Points on a hilly landscape, in no order, each with its height.
A climber steps from a point to whichever of its 4 nearest points has the largest rise for the distance, and stops where none of them is higher. Distance is the straight distance between rows; heights are no part of it.
bufon: [134 147  91 137 117 143 135  99 132]  h=5.00
teded: [109 115 185 106  83 122  94 134 123]  h=1.30
letil: [175 132 128 154 165 179 141 140 165]  h=1.16
Bizut: [ 95 140 104 103  78 104 110  87 108]  h=3.30
dunod: [139 111 163 146 141 135 136 169 141]  h=3.18
kasu: [ 96 105 190  91  69 119  83 126 107]  h=1.19
barag: [ 91 161  92  92 151  94 144  81 111]  h=4.37
talu: [152 146  94 146 133 159 140 106 143]  h=5.39
tapiv: [156 139 131 145 134 167 135 122 148]  h=3.60
romo: [180 140  62 153 176 175 144 110 155]  h=3.99
zupi: [115 156  71 114 170 114 155  94 120]  h=5.91
ziruk: [115 171  84 101 197 115 157  87 124]  h=5.31
torap: [ 90 176 105  82 163  97 144  74 112]  h=4.00
gatot: [166 140  99 150 149 175 140 117 156]  h=4.59
vupa: [133 158  62 122 188 128 155  96 127]  h=5.77
Tobiz: [107 159  79 112 159 107 150  89 117]  h=5.78
Dal: [119  74 162 144  88  95 109 188 104]  h=0.86
Luman: [160 144  54 145 179 151 151 105 139]  h=5.60
mefa: [142 153  56 132 186 135 155 102 133]  h=5.72
nane: [139 150  68 136 147 137 147  99 129]  h=5.58
gasu: [120  95 174 137 110 105 117 174 120]  h=1.69
nibo: [134 137 149 133 107 148 124 121 140]  h=6.01
dep: [111 100 183 122 103 108 111 162 117]  h=1.59
sela: [122 112 181 127 112 121 121 157 133]  h=1.96
zenef: [119 120 178 122 102 125 113 144 131]  h=1.60
pesol: [109  99 187 116  95 108 104 157 119]  h=1.50
Zato: [ 97 190 114  75 173 110 144  60 119]  h=4.19
bobuv: [109 146  98 117  92 116 123  94 116]  h=5.71
sav: [ 98  93 193 104  82 107  93 154 108]  h=1.36
vul: [162 133 137 147 150 170 141 138 157]  h=1.76
gupak: [ 99 105 189 100  79 114  88 135 114]  h=1.25
Viso: [157  77 132 187 119 124 135 205 123]  h=0.31
Bokaz: [138 162  60 118 214 129 156  98 134]  h=5.59
fal: [192 143  41 151 202 168 145 113 158]  h=2.31
rabo: [114 139 128 118  76 129 110  97 124]  h=3.85
sebom: [112  75 171 132  88  93 104 181 100]  h=0.98
tafe: [139  77 149 166 101 103 124 197 112]  h=0.62
zila: [112 133 149 111  74 133 101 108 123]  h=3.68
lun: [141 121 162 144 136 143 134 152 145]  h=5.95
Kamir: [149 126 153 149 145 158 136 149 150]  h=2.50
Fol: [135 146 112 133 106 146 127 106 137]  h=4.05
zev: [123 139 137 121  82 134 114 106 128]  h=5.92
Piv: [127 145 101 129 107 136 128 101 127]  h=4.36
Vimin: [171 147  40 140 210 149 153 107 144]  h=4.78
zat: [130 120 171 137 122 136 125 152 140]  h=2.96
Zadi: [135 100 164 147 133 123 132 178 136]  h=2.30
rufaf: [157 114 150 159 168 154 147 169 154]  h=0.45
Morub: [150 146  65 143 156 153 148 104 136]  h=5.63
zase: [144  77 142 174 115 111 134 197 121]  h=0.50
Nopa: [125  97 170 143 118 109 125 177 125]  h=1.85
Mamo: [ 92  84 197  93  75 101  83 149  98]  h=1.24
luko: [144 106 155 160 153 137 144 180 144]  h=1.90
Liv: [106  79 179 123  86  91  98 174  97]  h=1.12
vunof: [126 110 176 133 120 123 121 160 132]  h=2.09
vir: [126 136 152 124  89 139 115 118 133]  h=3.34
varu: [100 182 100  84 183 109 150  73 121]  h=6.05
zaka: [108 128 154 101  61 129  93 102 115]  h=3.19
keb: [ 87 151  94  94 120  86 131  84 107]  h=2.68
deru: [119 146  86 126 114 124 136  96 122]  h=4.42

Two climbers start at each pair of points below. Name the first point that both come to, or write -.
rabo and talu => -
teded and gasu => zat
gatot and Bokaz => vupa
bufon and romo => mefa
zaka and sela => -

For each start below, name the point where the climber stops.
sav => lun
nane => zupi
zila => nibo
fal => zupi
